Each row is a point on a landscape with many peaks, with its height.
From any point a climber steps to the highest of the 2 points nearest to it. It stops when none of these is higher. Distance is the straight distance between rows; heights are no part of it.
fep h=3.86: [113 204 122 132 153 137 155  65 130 164 154 127 110 151  84 159 101 166
 123 146 121 152 134 138 108 136 139 111 174 121 140 137 143 146 130 172
  91 136  79 106 152 129 128 126 106 150 134 111 134  99 149 160 178 155
 181 125]
Toz h=4.20: [124 101  73 108 109 100 144 153  80 117  99 162 137 147 112 150 137  95
  85 151 107 127 137 143 102 112 123 117  94 132 110 161 127 104 129  70
 120 125 143 120  90 132 139 142  95 142  93 147 110 214 195 164 131 124
  85 127]
besuf h=4.71: [155 111 178 162 111 133 176 139 134 136 100 137 138 187 130 131 113  95
 101  95 106 125 114 111 116 125  87 125  99 172  40 140 122 112 103 116
 123 146 128 200  85 126  95 120 114 158 164 172 153 151 125 134  94 127
 125 123]
Pob h=3.57: [125  83 173 155 135 151 104 141 168 163  98 112  88 150 137 148 161  81
 177 108 134 121 141 109 140 124 168  99 171 133 157  78 132 106 111 122
 132 105 132 112 170 142 139  98  88 108  94 134 172  90 126 140  93 130
  93 116]
puvof h=8.13: [169 156 166 131 109 105 110 113 145 129 156 175  69 127 162 110 152  62
 116 135 147 163 112 133 153 153  91 118 157 145 125 122 145  95 152 150
 135 112 131 160 134 155 150 100 130 139 135 164 150 127 120 139 139 150
 123 165]
nol h=4.61: [ 74 206 118 134 141  97 151  64 108 135 185 137  96 120 125 152 104 185
 112 118 137 121 101 140 222 159 145 162 187 114 149 123 162 145 141 185
 127 147 124  79 133 134 119 137 157 139 184  88 159  97 101 119 146 121
 152 135]
kav h=6.98: [192 181 135 125  94 115 111 116  98  70 192 173 130  95 158  57 138 134
 108 141 132 174 100 160 102 170  46 127 116 107 132 173 131 106 143 150
 125 150 113 167 101 119 148 147 166 156 221 129 121 114  99  98 151 165
 137 136]
Lodem h=4.12: [ 72 166  89  73 155 139 186  71 164 136 139 117 107 105 131 106  86 142
  96 111 126 134 114 130 175  86 132 143 174 125 161 142 147 181 128 219
 122 118 149  98 122 153 138 134 184 128 126  76 145  97 127 115 180  58
 201 140]
zelav h=2.01: [ 48 105  98 112 124 144 108 170 103 130 115 105 198 116  92 163 138 185
 146  77 119  88 132 111 124  91 164 177 109  73 103  97  93 151 115 112
 117 131 138  81 115 108 109 127 147 100  70 115  85 148 143 130 120  94
 131  81]
Ropu h=3.84: [116  46 160 138 143 115 127 128 142 145  78 110  86 184 136 176 140  80
 122 134 133 106 161 101 130 127 177  95 142 150 172 104 153  93 128  78
 162 106 145 110 132 133 131 157  86 115 105 131 134 110 143 162  72  88
  82 121]
mab h=2.29: [128 169  94 118 137 117 116 114 122  97 155 171 113 153 131 144 103 150
 129 150 120 132 128 112 153 105 135 146  94 111 126 137  70 162 119 188
  71 134  95 131 135 151 124 103 150 137 120 168 133 158 136 121 133 121
 109 137]
tibok h=0.84: [123 153 174 138 131 158  68 172 155 104 130  87 187 109 137 125 144 148
 194 142 139 105 109 109  81 125  74 147 119 118 128 134 101 146 133 121
  78 139  76 174 127 116 109 135 161 102 114 142  80  44  87 120 142 140
 149 104]
Fonut h=4.18: [202 126  79 155 112  98 124 111  92  70 157 176  89 151 148 115 113 108
  99 149 117 162 156 131 166 140 153 107  58 128 123 133 103 136 110 135
 119 116 121 138 152 149 135 129 102 137 174 154 165 209 120  97  84 150
  78 151]
Nazok h=6.29: [104 135 131 127 107 116  57 178 122  90 166 189 115  74 170 113 174 129
 180 145 148 128 115 116 174 125 136 180 107 115 146 122  77 126 134 161
 125 127 122 129 148 129 127  67 118 112 125 153 154 118 123  78 102 140
  55 126]
Fom h=6.92: [104 154 155 115  91 104  65 172 127 132 146 183 113 112 153 144 193 102
 149 139 133 137 100 127 164 141 107 165 149 118 130 109 107 100 145 123
 123 129 111 128 130 124 128  63  85 116  74 139 135 119 143 149 136 150
  73 130]
zan h=3.23: [195  99 119 100 121  90 133  86 149 125  95 129  89 114 158 100 131  27
  97 140 138 149 158 117 118 117 140  83 116 129 171 119 157 113 168  95
 177  90 150 126 152 161 175 164 131 115 132 145  92 161 105 141 137 119
 163 158]
fize h=3.46: [139 154  94 127 133  79  91 139  84  82 124 182  89 157 154 165 131 181
 124 204 164 116 140 118 210 165 164 145  83 176 194 148  88 109 157 153
 139 110 113 109 121 134 117 172 117 110 130 162  94 145 114 128 115 143
  39 178]
zano h=0.45: [ 77  70 168 113 179 147 112 164 183 160 100  76 132 145 119 151 102 167
 147 115 155  93 136 125 146 103 217 112 132 123 181 120 150 127 157 125
 159  96 117  85 134 110 114 169 126  65  85 129  68  87 130 173 124  51
 133 101]
muzir h=2.49: [147 160 109 122 148 126 100 143 146 110 138 143 106 111 147 133 118 137
 146 154 134 142 142 111 144 127 135 146  92 128 135 139  87 143 149 156
 104 109  91 121 162 140 138 129 138  94 106 160  97 129 101 126 133 126
 135 151]
Kopus h=4.91: [138 105  92 140 116 123 194 133  54 118 119 126 171 108 117 131 118 149
 110 131  98 128 120 139  98 147 102 118 131 105 101 168 141  99  94  88
 140 164 149 128  94 103 128 158 134 162 173  94 149 148 165 119 133 123
 105 123]
pibo h=0.70: [111 102 163 161 132 149  82 189 133  93 105  94 163 109 151 143 136 145
 211 161 156  84 130 114 113 129 118 138 106 114 160 143  95 118 140 101
 148 132 109 144 120 123 100 131 142  70 108 154  62  63 110 127 121 113
  85 127]
mafop h=4.82: [132 168 138  94 119  86  80 146 126  94 111 116 173 168 130 166 123 140
 108 156 141 124 115 115 129 127  95 145  66 111 118 117 132 120 159  97
 120  92 111 123  85 122 125 162 136 108  89 173  47 158 126 187 138 125
 154 134]
nazo h=4.13: [125  93 156 141 139 116 187 108 148 165  85 130  78 193 121 168 116  70
 100 123 113 129 133 115 140 112 157 104 143 181 133 130 165 102 134 127
 136 125 155 144  97 148 127 154 111 155 111 154 176 139 152 147 109  94
 112 138]
Sepe h=2.44: [114  69  63 105 129 108 151 140 101 121 115 109 139  98 132 145 109 149
 112 112 139 110 147 134 152 118 188 157  61 104 131 135 130 136 148  81
 165 129 167  76 141 120 143 180 133 102 137  97  89 174 106 129  93  72
 128 137]
rurut h=5.26: [123 127 139 171 128 124 173 126  55 134 129 116 189 134 100 169 121 193
 115 122 104 106 116 136 117 187 101 143 138 115  80 138 137  96 111  84
 122 175 114 129 105  76 101 146 112 168 166  99 126 117 148 135 117 148
 115 106]
fedo h=5.03: [122  72 164 148 125 154 160 173 159 156 113 133 122 126 125 103 148 105
 117  89 101 114 100 111 126 145 101 139  94 183  36 149 129 101 111 106
 140 154 167 163  90 129 119  95 119 133 139 161 134 155 122 129  83 104
 128 130]
kir h=5.81: [162 118 161 137 114 133  87 200 120 120 185 165 117  70 174  95 159 149
 129 108 132 143  84 153 160 200 110 177  72 161  71 166 125 101 166 110
 165 140 137 156 119 101 148 115 135 105 167 150  84 154  76 103  99 147
 131 134]
Nus h=4.90: [ 84 151 114 121 151  97 180 107 145 165 174 138  73 111 137 141 113 175
 100 105 135 121  78 135 219 157 160 159 166 171 132 136 173 127 159 180
 146 127 147  84 119 143 121 132 153 131 120  88 150 129 126 130 130  76
 133 152]
Tede h=4.92: [183 118  92 122 131 111 154  85 146 125 112 166  71 186 117 149  72  95
  78 139 114 138 159 105 159 107 162  99  53 186 108 150 106 144 151 128
 126 126 133 137 123 159 128 172 125 119 118 179  96 220 125 141 115 103
 141 153]
Lidu h=5.49: [ 91 143 143 102 112  96 103 140 116 115  97 132 148 204 101 199 122 118
  92 147 127 121 139 117 133 102 135 136 119 120 137 115 113 114 151 117
 106  89 116  96  76 129 129 146 120 107  36 170  68 163 184 202 146 114
 125 119]
Lin h=4.07: [196 148 153 166 143 158  95 157 162 137 171 116 150 165 104 122 122 129
 149 108 102 156 141 114  79 128 116 113  91 156  62 137 119 159 119 125
  50 127  85 219 163 136  95  99 120 159 142 127 146 133  97 116 104 181
 162 112]
tar h=0.35: [ 97 104 165 121 176 217 132 149 206 189 127 101 102 133  96 102 124 147
 170  97 105 125 112 132  88 109 150 117 172 180 114 140 105 149 113 197
  87 125 108 157 136 123 110  60 129 120  82 120 159  85 142 121 157 117
 160 117]
Kune h=5.24: [ 78 141 129 113 169 146 162 100 171 199 177 131  59  98 110 126 120 155
 134  97 121 152 102 146 171 155 184 141 196 166 119 115 158 138 139 175
 121 127 124  84 159 121 127  80 111 120 106  89 157 108 123 124 137 120
 162 125]
fim h=5.61: [183 120 140 167 101  89 124 111  65  89 143 160  92 150 154 114 137  89
 123 173 138 140 151 155 121 180  83  84 137 142 152 141 141  69 127 104
 158 115 136 177 116 143 148 179 107 151 186 151 135 141 122 125 128 182
  65 163]
Gopu h=7.50: [200 171 158 150 103 112 104 132 127 116 172 160 121 136 142  95 149  93
 116 127 136 168 111 134 105 160  73 112 129 127 106 128 137 107 129 128
 112 138 112 200 140 126 125 109 131 168 168 149 146 120  99 127 138 180
 138 143]
Nirub h=3.72: [108 163  90  76 116 131 153  89 121 117 110 111 149  65 138  78 124 110
 104 138 136 136 121 160 100 104  73 131 191  79 163 121 160 151 112 130
 149 147 164  83 140 142 153 122 155 143 134  75 144 107 147 122 169 131
 164 134]
Val h=3.70: [159 143 149 140 167 168 107 136 171 172 150  98 122 136 107 131  95 158
 148 102  98 154 128 107  86 150 160 121 103 164  84 119 124 158 140 135
 101 130  95 146 176 113 132 126 131 129 127 133 115 106  83 126 124 128
 192 117]
Vir h=3.58: [163 130 101  98 111 149 127 110 126 142 111 129 132  78 112  74 154  76
 106 122 127 162 136 144  78 121 102 122 181  95 147  82 142 151 113 112
 146 150 163 107 170 125 180  95 133 148 130  87 177 124 137 100 149 150
 182 129]
basum h=2.94: [107 124  90 129 156 103 174  57 113 126 117 125  91 184 140 163  81 142
 145 160 136  98 159 111 190 102 198 106 142 120 224 133 122 159 121 192
 119 138 139 118 138 155 129 197 148 142 152 112 154 105 134 123 126  83
  92 135]
misa h=5.93: [163 125 158 173 102  98 165 104  78 135 146 151  99 121 141 108 141  94
 132 126 125 141 108 164 115 178  84 108 203 140 123 151 174  62 115 112
 164 150 155 164 116 119 132 141 111 179 188 117 181 102 138 113 136 179
  95 142]
rareg h=6.16: [162 151 101 138 141 128 130 129  70 117 178 141 122  80 133 115 113 197
 108 133 112 158 102 173 139 200 129 153  98 129  91 160 147 101 153 102
 161 139 139 100 138 104 144 161 138 132 203 108 108 153 109 107 128 146
 148 135]
muru h=1.05: [104 149 182 119 109 164 102 119 175 165  89 110 181 166  92 121 182 119
 139  91 129 108 102 128  62 114  81 130 200 109 135  74 120 158  96 141
  94 164 121 151 128 102 133  85 142 138  83 108 170  68 142 130 184 171
 175  95]
korul h=6.32: [ 79 122 145 125 131 123 128 162 116 161 105 135 115 184  95 208 130 141
 100 111 121 126 125 117 149 144 147 139 128 150  95 117 129 107 139  97
 114 101 114 109 110 125 116 120  94 115  45 131  93 152 161 180 116 122
 110 117]
dadi h=1.21: [ 97 114 179 118 115 129 119 107 139 114  87 109 161 140 149 130 140 115
 144 102 136 101 103  94 142 129 107 149 157  96 128  83 124 132 107 153
 125 158 145 116 102 130 128 144 183 122 137 147 134  68 110 125 127  82
 159 117]
lizil h=4.44: [132  76 170 182 112 106 205 121 120 125  71 143 114 205 130 146 118  80
  93 125 107 101 129 102 134 115 105 110 108 186  82 144 145 110  99 102
 137 141 149 183  68 144  93 156 114 161 175 166 182 146 144 126  80 107
  83 129]
Fekab h=3.09: [124  94 108  95 113 115 162 101 134  91 105 129 131 111 154  73 110  86
 102 106 117 111 122 124 143 100  84 134  86 141 121 156 138 147 130 132
 147 148 185 129  99 155 159 180 200 126 170 145 122 133  91 102 128  79
 165 152]
rike h=0.56: [109  86 163 174 150 155 108 187 157 127 106 120 121 129 133 141 127 123
 184 159 132  78 129 119 116 120 132 119 113 160 129 154  80 118 119 129
 111 125 109 169 123 129  95 114 110  94 104 161 125 105 125 122 101 121
  61 133]
zifeg h=3.71: [151 182 128 154 115 131  64 127 108  92 208 169 143 100 142 105 157 132
 177 152 139 148 129 143 118 128 114 140 133  89 148 122 103 139 123 142
  73 137  80 170 191 131 100  64  97 132 164 115 158  95 111  94 124 204
 105 112]
Beza h=3.52: [124 194 112 123 148 135 108  68 135 150 170 134 119 184  59 172  97 169
 132 122 100 149 169 111 131 138 184 113 145 109 135  98 116 180 133 151
  69 120  55 104 168 121 125 109 104 146 114 118 115 144 132 149 150 159
 181 101]
pek h=3.22: [ 98 117 100  61 117 113 138 129 146  93 115 103 152  69 169  84 120 125
  87 113 125 143 110 132 146  88  91 173  94  95 130 130 137 165 140 152
 155 126 181  80  92 146 159 169 186 106 145 134 112 140  96 103 128  66
 178 133]
Sesal h=2.18: [147 163 133  92 127 133  62 144 151 125 116  91 147  71 158 102 152 105
 126 149 178 154 135 138  77 123  95 124 147  91 162 105 145 138 149  89
 153  97 123  98 162 118 159 122 132  96  85 125  81  92 117 149 159 164
 169 137]
Gel h=3.90: [182 144 146 170 112 138  72 160 148 109 186 152 117  84 158  82 161  94
 173  99 137 167 139 129 136 134 123 124 107 133 107 102 110 138 122 140
  98  97 110 178 199 146 126  48  86 127 142 127 178 130  87  83  94 181
  99 132]
vadat h=3.51: [101 180 156 134 164 119 139  91 129 149 119  90 124 156 109 159  93 163
 130 167 144 118 109 129 133 133 141 103 183 124 179 139 173 103 134 146
 140 103 100  97 110 112 109 174 132 131 120 118  98  68 150 180 165 119
 133 132]
nased h=1.82: [138  98  95 118 134 205 122 142 170 181  77  86 170 123  76  86 156 131
 141  99  99 110 160 138  16  99 120 104 153 129 120  94 115 166  90 102
 138 156 140 138 166  98 141  97 136 129  86  86 157 128 149  98 175 165
 156  92]
Sira h=6.10: [124 137 224 150 116 147 124 133 121 144 120  80 193 108 156 127 158 163
 163 120 165  89  90 119 108 188  67 143 185 117 133 116 162  79 138  99
 166 156 113 146  95  82 102 140 120 138 153  98  87  23 107 131 154 151
 143 124]
boke h=3.36: [162  84  96  93 117  73 131  91 118  97 104 116 116 125 170 116 128  70
  99 160 167 129 175 150 131 119 149 102 123 116 200 127 167 105 163  71
 201  89 164  99 132 140 175 198 128 106 138 107  69 156 120 145 133 115
 119 172]
kel h=5.38: [131  65 126 138 117 146 131 189 134 126 139 146 122  79 137 103 141 122
 134  92 123 119 103 126 146 155 128 167  47 155  45 151 122 116 133  99
 148 154 169 128 117 128 131 108 130 109 159 158 128 177 102 104  66  99
 112 130]
gasot h=4.30: [150 178 115 133 117 134 130  87 104  87 136 121 157 122 124 104  99 136
 160 173 127 125 137 147  82 126  80 109 154  79 162 142 114 142 118 155
 107 151 106 138 149 133 134 130 156 155 178 123 130  73 124 116 168 169
 136 138]
naz h=4.60: [134 107  82 151 115 106 178 133  58  88 129 161 129 137 120 133 125 132
 107 154  99 122 135 142 129 133 125 117 107 129 107 169 123 111  95  99
 133 154 148 141  90 122 117 150 113 170 167 121 177 186 175 128 106 131
  45 134]
gupud h=4.33: [ 67 181  97 104 148 130 155  65 133 130 151 130 115  91 129 114  98 160
 147 122 136 119 114 133 177  95 126 141 188  98 173 138 129 168 123 220
 124 160 129  98 139 150 127 123 175 132 167  88 167  55 111  93 176  89
 175 122]
mer h=3.88: [135 106  59  76 127  92 139 137 107 118 105 136 133 122 114 125 125 113
  76 163 132 145 156 150  98 104 133 104  87 133 135 176 134 100 156  77
 149 100 135 105 108 137 144 164 110 113  85 124  56 213 181 181 149 123
 124 149]
zez h=4.48: [198 115  56 114 118 115 122 117 116  99 147 189  80 133 147 104 105  99
  84 149 110 162 143 120 169 124 140 115  36 154 118 160  99 148 140 119
 130 123 137 125 134 150 163 149 116 113 134 182 110 230 124 109 103 118
 108 146]
pibe h=5.66: [132 123 173 175 135 131 162 113  90 150 105  89 167 141 128 179 123 189
 150 121 130  96 117 119 132 189 126 141 165 115 116 104 169  83 132  87
 169 158 107 112  95  73 101 165  97 162 188  94 119  59 122 106 110 137
 124 116]
nez h=3.41: [ 97  76 173 134 145 162 139 110 165 162 126 113  82 130 143 146 145 114
 183 101 141 108 134 117 178 129 189 112 177 128 192  86 137 125 114 167
 143 126 138 100 164 154 123  97 116 127 123 113 212  73 131 101  94 105
  96 114]
dube h=3.53: [135 122  73  98 133  90 150  91 105  91 110 108 133 118 144 123 104 107
 126 182 138 117 163 140 119  96 127  99 130  94 205 148 136 123 144 111
 156 116 149  97 123 152 148 194 152 112 145 111 103 130 150 146 154 110
 111 159]
Zuvo h=0.96: [137 163 165 136 129 180  68 147 174 153 118  79 192 140 109 124 152 152
 171 106 134 123 119 116  47 127  89 126 155 112 129 100 114 181 116 121
  77 160  91 175 164 105 115  97 145 136 109 100 139  59  99 121 159 179
 180  91]
finib h=1.81: [ 60 100 134 117 127 184 138 153 145 165 103  98 193 135  73 137 140 161
 136  68  98  98 119 112  95  97 130 149 134 133  76  88  83 167 113 148
  91 147 144 128 102 108 123 101 166 126  66 120 130 133 138 116 143 111
 151  70]
bop h=3.80: [104 136  89 119 142  74 107 143  99  81 101 175 116 154 144 160 110 173
 108 195 159 106 132 119 197 117 154 146  59 161 185 160  82 142 143 165
 121 118 126 105  81 127 124 183 161  94 112 184  63 167 127 143 119 108
  66 159]
fid h=0.44: [106 112 155 149 156 179 137 176 164 142 137 122 114 114 125 103 118 142
 168 140 125 107  98 134 100 103 122 139 148 173 102 167  81 117 110 176
  72 122 107 185 128 138  97  71 125 123  99 132 157  97 146 130 137 127
 100 130]
duz h=3.56: [107 173  60  47 118  91 131 112 112 115 139 129 129  79 122 110 126 132
  50 167 138 166 125 151 138 102 111 139 118  96 142 151 159 136 147 131
 149  77 152  74 100 127 143 145 127 113  93 106  89 207 175 165 165 100
 153 149]
gek h=2.31: [173 149 119 105 129 138  64 156 148 125 146 125 109  61 152 107 148 101
 138 150 143 177 143 125 111 140 118 120 110 135 138 128 121 137 168  94
 130  85  79 125 174 126 149  93  95  94  79 144  77 140 117 134 153 152
 154 152]
ledot h=5.69: [170 137 113 130 157 149 152 105 166 161 130 136  93 197  79 150  71 101
  90 123  94 157 166 102 108  90 153  83 101 171  82 145 100 151 134 135
  93 117  96 167 122 157 130 117 113 155  78 169 114 209 150 139 137 133
 165 119]
madu h=6.47: [173 143 152 143 145 132 151 110 148 203 114 126  92 221  76 180  97  89
  96  90  89 174 154 113 101 121 155  86  98 169  69 119 134 124 126 101
 120 130  93 162 122 131 117 133  79 169 103 175 131 171 138 155 115 151
 164 110]
Von h=0.57: [103 111 153 146 165 169  92 167 155 132 104  48 158 105 127 141 100 193
 202 136 171  94 130 134 123 103 164 113 123  99 174 135 135 120 152  92
 166 124 107  98 155 112 114 148 136  56 108 107  54  55 120 148 133 103
 131 105]
Fof h=2.08: [145 124 101  92 112 111  99 162 116 127  95  94 171  77 136  92 163 102
 108 148 165 154 150 147  47 119 100 116 115  79 141 108 157 129 127  39
 177  97 151  96 148 113 159 125 121 106  90 118  61 146 130 151 154 147
 160 134]
nal h=4.11: [167 100 159 187 104 124 108 189 134 114 157 148 128 100 162  79 166  78
 144 103 123 144 117 134 118 143 107 114  98 145  60 114 121 106  92 111
 119 115 132 191 147 141 109  63  77 134 147 141 173 151 102  95  75 166
  78 134]
kuz h=5.75: [153 128 126 132 134 141 100 173 118 113 157 107 151  57 147 102 112 168
 126 124 127 150 135 148 101 178 118 154  83 127  92 153 140 123 150  77
 159 123 133 116 134  99 146 139 137 109 164 117  76 127  86 119 122 136
 156 148]
ret h=3.17: [128 139  82 132 144  90 137  73  81 116 132 153  75 177 151 187 113 153
 140 179 149 109 158 123 220 141 183 106 145 148 218 143 118 120 142 161
 142 116 126 105 144 153 122 182 116 114 146 115 132 123 131 122 118 137
  54 152]
bavo h=1.31: [120 156 167 148 123 121 151  87 120 106 140 134 154 173 127 150 112 145
 138  88 101 120 108 103 154 121 105 157 144 106  98  91 130 147 102 185
  93 162 121 139 128 135 113 113 161 186 173 137 178  95  96 108 125 115
 158 117]
gofe h=3.95: [148 180 111 155 106 108  86 108  94  70 155 160 128 137 144 122 132 134
 185 188 137 131 149 138 125 117 116 112 129  83 178 131  97 135 114 143
 102 132  81 156 156 135 105  96 110 149 160 139 154 102 129 104 134 192
  57 129]
Vula h=4.29: [ 91 156 132 116 135  82  91 162 116  84 118 131 161 146 138 159 117 195
 123 171 168  92 113 124 170 139 128 181  68 124 163 140 106 122 162 133
 142  96 117  98  72  99 100 168 149  92 106 159  40 144 112 165 126 103
 113 157]
zim h=1.95: [122  84  99 102 115 147 128 140 136 137  69  89 177 108 114 101 141 105
 123 133 131 118 165 132  31  93 118 103 122  89 147 107 133 148 116  78
 151 129 156 112 139 116 162 134 142 118  75 107 108 131 153 135 148 121
 173 106]
forad h=6.49: [116 174 207 145 120 147 105 103 150 152 161  95 138  90 160  98 161 144
 151 107 167 121  85 138 138 178  95 163 214 111 147 101 177 103 137 139
 161 131 121 110 138  99 127 111 138 137 165  99 123  27  89 117 163 169
 177 123]
kidib h=2.25: [ 96  85  55  82 118 121 123 136 103 114 119 138 163 104 111 144 126 126
 104 105 107 115 159 120 120  94 165 152  63  90 111 113  98 168 126 108
 127 128 152  83 127 124 147 133 135 120  90 122  89 209 140 126 107  94
 133 104]
sog h=3.37: [129 171  78  44 124 111 117 104 139  96 143 131 108  71 150  98 116 116
  64 131 125 177 135 123 169  93 104 166  96  97 149 140 131 173 155 174
 143  93 146  81 122 154 165 139 157 107 107 140  93 181 118 125 146  80
 178 142]
Sino h=4.37: [184 116 160 185 110 146 135 184 124 142 143 122 168 140 108  94 158 123
 132  82  98 136 119 138  64 123  91 107 101 143  38 132 118 127  68 118
  80 139 114 221 140 125  81  72 105 172 159 110 186 131 114 101 102 176
 120 110]
risid h=7.51: [134 166 149 104  93  83  94 116  97 127 144 180  96 120 158 143 179  81
 107 146 154 150 104 145 166 149  97 141 185 109 153 106 159  80 149 124
 155 113 141 112 118 136 149 104 100 137 104 124 137 125 153 158 157 162
  99 154]
kora h=6.58: [179 140  99 150 102 122 104 151  70  95 201 176 131  67 146  88 154 141
 128 134 129 170 104 175 130 196  89 132 114 106 103 169 134  83 121  95
 154 148 129 153 117 104 147 130 118 157 202 103 154 154 124  92 117 173
 105 120]
Kofeg h=1.66: [ 45  64 156 123 122 172 161 165 148 148  80 118 170 161 104 148 145 127
 123  70  99  80 100  96 118  89 111 149 122 159  69 118  98 143 101 149
  97 148 165 147  56 119 102  95 163 110  63 157 122 136 153 133 112  67
 136  87]
bipu h=5.70: [ 87 152 122 127 140 170 135 139 139 215 172 127  99  57  92 114 158 172
 150 121 130 135  96 158 129 155 145 136 217 145 114 137 149 116 121 116
 127 144 106  83 166  90 121  52  89 115 104  70 151 106 153 137 146 178
 146 108]
Bemo h=2.76: [151  91 122 119 153 164 107 136 177 124 108 118  76 119 148 121 125  88
 167 154 141 129 177  89 134 112 184  85 116 149 176 143  88 142 137 154
 117  84 101 136 176 157 143 108 111  71  79 154 117 132 133 124 129  99
 109 147]
kar h=3.03: [157  72  90  91 122 136 115  98 154 106  84 125 119 110 149 113 126  44
 134 135 128 130 178  94 112  75 174 101 114 108 183 112 108 167 144 132
 127  96 138 122 169 165 161 135 129 102  99 151 109 166 123 120 116 102
 157 135]
zituv h=1.13: [ 85 164 188 101 100 132 100 120 149 126 113 117 183 124 148 128 166 131
 136 105 141 107  85 118 115 109  55 160 198  88 126  89 119 128 113 161
 106 147 130 116 100 123 127 101 170 126  95 130 131  61 132 148 161 121
 159 106]
subot h=4.62: [160 165  86 141 116 113 180  82  70 104 151 133 151 131 119 117  90 163
 110 161 113 138 128 164 117 151  90 109 146 108 129 167 148 114 100 124
 115 162 130 121 111 121 132 166 155 172 205  98 168 126 141 123 155 145
 147 135]
lok h=2.91: [119  93 116 110 106  94 154 133 132  93  99 160 119 144 159 113 119  84
  91 144 128 101 106 121 159 116  92 126  46 154 111 172 135 114 167 105
 162 154 181 135  56 139 143 194 165 102 157 176  80 191 112 140 107  88
 122 157]
dib h=6.20: [164 128 157 185  98 111 138 137  71 129 187 162 108 102 136 116 162 127
 126 120 140 144 111 160 134 178 107 124 168 121 107 131 163  69  97 103
 147 152 130 159 149 109 113  88  63 167 183  96 198 132 145 105 103 195
  80 127]
viz h=1.69: [137  80 109 160 127 192 145 141 164 143  88  98 163 142  81  83 139 113
 144  90  84 111 165 145  48  78 141  93 127 146  84  95  91 156  78 127
 105 135 157 171 140 135 115  76 121 155 124 119 198 150 160  77 134 156
 125 111]
rofi h=2.67: [ 98  95  76 120 143 112 185  97 117 132 109 117 115 160 114 158  86 144
 110 131 114 102 143 116 153 106 190 128 106 134 138 136 128 144 117 130
 123 146 152 108 108 147 127 183 154 134 134 107 133 154 136 117 112  80
 112 133]
Kene h=1.41: [120 115 152 160 140 154 143 119 135 129 137 132 147 137 105 130 127 154
 145  73 106 126 118 112 129 104 145 134 137 124  79  94 105 157  81 171
  88 147 126 155 148 129 104  75 140 156 159 117 209 110 109  86  97 123
 131  94]
vam h=6.12: [ 94 171 157 146 124 145 112 134 141 182 160 121 133  81 113 119 160 155
 158 116 154 129 101 155 129 164 124 156 230 115 139 104 159 114 136 108
 145 148 109  91 162 100 121  83 106 128 137  88 147  51 123 131 150 196
 158 112]
dak h=3.87: [ 94 173 100  89 135  96 175  68 132 126 116  82 146 109 132 103 104 127
  89 140 135 130 111 143 130 105 110 124 190 101 157 135 193 139 128 153
 158 117 168  93 101 123 129 185 179 153 154  81 147 104 133 134 179  92
 182 153]
remen h=0.34: [ 71  84 176 129 154 119 136 173 153 152  99  61 155 140 106 166 124 177
 116  95 156  94 108 114 146 132 171 153 130 129 116 110 158 110 154  93
 166  97 143  80  85  94 106 164 136  89  91 121  70 108 142 180  98  58
 146 102]
levum h=7.46: [127 115 135 139 119 122 162 142 103 167 111 151  97 220  70 211 108 124
  90  97  96 152 151 109 120 142 169 118  90 180  64 111 132 112 123  92
 120 106 114 137 112 138 112 126  74 152  92 157 137 184 149 162  73 137
 105 106]
Rupil h=3.16: [ 92  82 122 124 154 144 161  81 158 153 100 116  83 186 109 169  95 116
 155 120 118 107 170 101 174  96 219  93 157 129 201 100 130 158 113 194
 102 129 125 119 157 153 119 149 116 128 115 113 191 117 148 126 110  82
  78 103]
Lafan h=1.56: [137  78 128 181 129 156 161 137 143 124 101 108 133 156 100 101 122  96
 145  95  88 111 153 126 102  75 174 108 104 151  79  99 108 157  63 136
 101 102 139 156 144 151 108  80  96 145 138 133 207 162 140  80  72 132
  92 116]

For each start below, name the point where the climber stops.
misa -> puvof
zifeg -> forad
Rupil -> kir
Fekab -> forad
Nirub -> forad
kuz -> puvof
Lafan -> muzir
ret -> levum
finib -> levum
